A landscape with many valleys, sampled at points; each row gives a point and its height.
A ball rolls from a point to whichever of its 4 nearest points has the largest drop for the distance, and stops where none of them is lower. Distance is the straight distance between rows; heights are no part of it.
Lasa h=239: [ 10 -29  32   8  23  28   8   3]
Fazil h=475: [ 42  27  -3  17 -31   4 -19  -5]
Mib h=201: [ 10  -6 -14  43   9  34 -33  11]
vumo h=261: [ 14  -6  25 -31 -13 -13  24  -1]
tor h=405: [-24   3 -21  -1  15 -19  -3 -11]
Guked h=278: [ -2  -3   6 -23  -2 -21  16  -3]
Neku h=57: [-19  31 -40  16   2 -17 -25  -8]
Kopo h=209: [  8  23 -26  42  -2  18 -35 -10]
bek h=263: [ -4  -5  21 -43 -32 -12  32  10]
kalo h=380: [-30   8 -41  23  17  -8 -22  -5]
Viro h=393: [  1  27 -19  -7 -36 -14  -4   8]
zokaz h=422: [-11  -8  -7  -4  17 -12   6  -8]
datot h=293: [-18 -22  10  -6  27   0  16  -5]
rumat h=448: [ 15 -12  29 -12   7   2  18  -6]
zuv h=204: [ 19  -7  43 -42 -23  -7  34   6]
sesuz h=417: [ 18  -7   0  35   6  28 -19  -2]
Rezol h=269: [  9 -19  19   6  18  14   5  -6]
mito h=373: [-11   9 -20   2   5 -20  -7  -8]
ran h=302: [-39 -11  -8 -27  19 -37  21  -3]
Mobe h=286: [-34  -1 -16 -29  -3 -40  15   5]
duni h=272: [ -3 -10  28 -40   7 -16  32  -4]
Vep h=172: [ -4   3 -31  47  12  26 -39   7]
romed h=381: [-20  18 -33   0   1 -27  -9  -4]
dip h=304: [-35 -26  -3   1  36   1   7   2]
basuz h=219: [  0 -12 -13  31  15  25 -22   4]
zuto h=289: [-16   9 -11 -28 -29 -24  10   9]
seru h=99: [  8   6 -22  48   6  33 -36   6]
sisor h=412: [-54 -29   2 -29  47 -24  28  -6]
Potek h=399: [ -1  16 -25  27   5   2 -23  -9]
gumen h=275: [-39 -10  -4 -50 -12 -38  31  11]
lobi h=390: [ 46  12  14   5 -25   7  -4  -5]
mokik h=341: [ 30   6  20 -18 -33  -1  10   3]
boza h=114: [  2 -20   1  24  17  26 -11   5]
zok h=314: [ -1   9 -11  -8 -10 -19   1  -2]
zodop h=561: [ 25  -1  10   2  -3   1   2 -12]
tud h=541: [-11  34 -33  -1 -20 -21 -18   2]
zimem h=362: [-15 -15 -16  25  22  14 -17   3]
refez h=76: [ 28 -12   0  42   5  50 -38  29]
nege h=360: [ 31  34 -13  33 -15  11 -32  -9]
fup h=389: [ 10  15 -12   0 -10 -13  -7  -7]
kegom h=282: [-29  -1  -7 -40 -34 -27  24  12]
zaged h=332: [ -3 -20  41 -24  27   2  34  -6]
zodu h=434: [-23  20 -42  34  17   3 -32  -6]
Kelin h=202: [ 26   7 -11  49   0  35 -37   2]
zunib h=267: [-16  -7  15 -47 -15 -24  31   9]
Nev h=70: [ 15 -27  17  18  14  31  -5   3]
Ter h=377: [ 28  -9  49 -26   5   3  34  -5]
Kirer h=452: [ 55  36  -2  32 -29  17 -31 -10]
ribu h=329: [ -1 -29  56 -16  35  23  41   7]
bipum h=524: [  4  22 -24  11  -8  -8 -15  -6]
molo h=283: [-47  -3 -11 -43 -36 -29  26  12]
neluk h=291: [ 17 -10  51 -41  -2  -7  39   2]
lef h=279: [ -8 -32  25  -1  30  18  12   2]
Safar h=301: [-21 -21  14 -24  25 -15  24  -7]
makoz h=357: [ 11   9   2 -16 -33 -14   5   1]
gose h=364: [-33  10 -46  41  21  18 -43  11]
baf h=458: [ 32  -5  29 -11  -9   3  12  -6]
Tipu h=290: [-34  14 -23 -28 -30 -32  10  12]
kinus h=262: [ -2 -26  13   7  25  17   5   0]
kis h=313: [-33 -33  28 -21  42   2  36  -2]
Zudi h=718: [  6  48 -33  16 -24  -7 -33  -5]
rided h=363: [ 36   6   4  36  -5  26 -22  -9]
kom h=271: [  4 -29  36  -4  28  22  20   0]
Kotok h=305: [ 16 -21  55 -14  22  19  34  -5]
Mifeb h=327: [  4  16  -7 -14 -39 -12   2   8]
fepo h=284: [ 21   2  26 -29 -34  -6  21   6]
Zike h=839: [-19  58 -47   9 -27 -13 -40   3]
mefo h=280: [-23 -10 -30  33  22  20 -27  13]
lipob h=491: [  9   4 -10  10   2  -4  -6  -9]
keb h=466: [ 27  17  -4   1 -24  -5  -5  -3]
zegol h=220: [ 44  -3  16  22  -6  20 -10 -11]

Two balls start at each pair of points below. Name the first point that both come to, or write -.
Mifeb, baf | zuv
Kirer, Potek | Kopo
ran, makoz | gumen
Mobe, Safar | zuv
molo, mokik | zuv
ribu, lef | Lasa

Where does a ball stop that starts at each point below?
Viro | zuv
duni | zuv
sesuz | Nev
Tipu | zuv
dip | Nev
zimem | Nev
sisor | zuv
mefo | seru
gose | seru
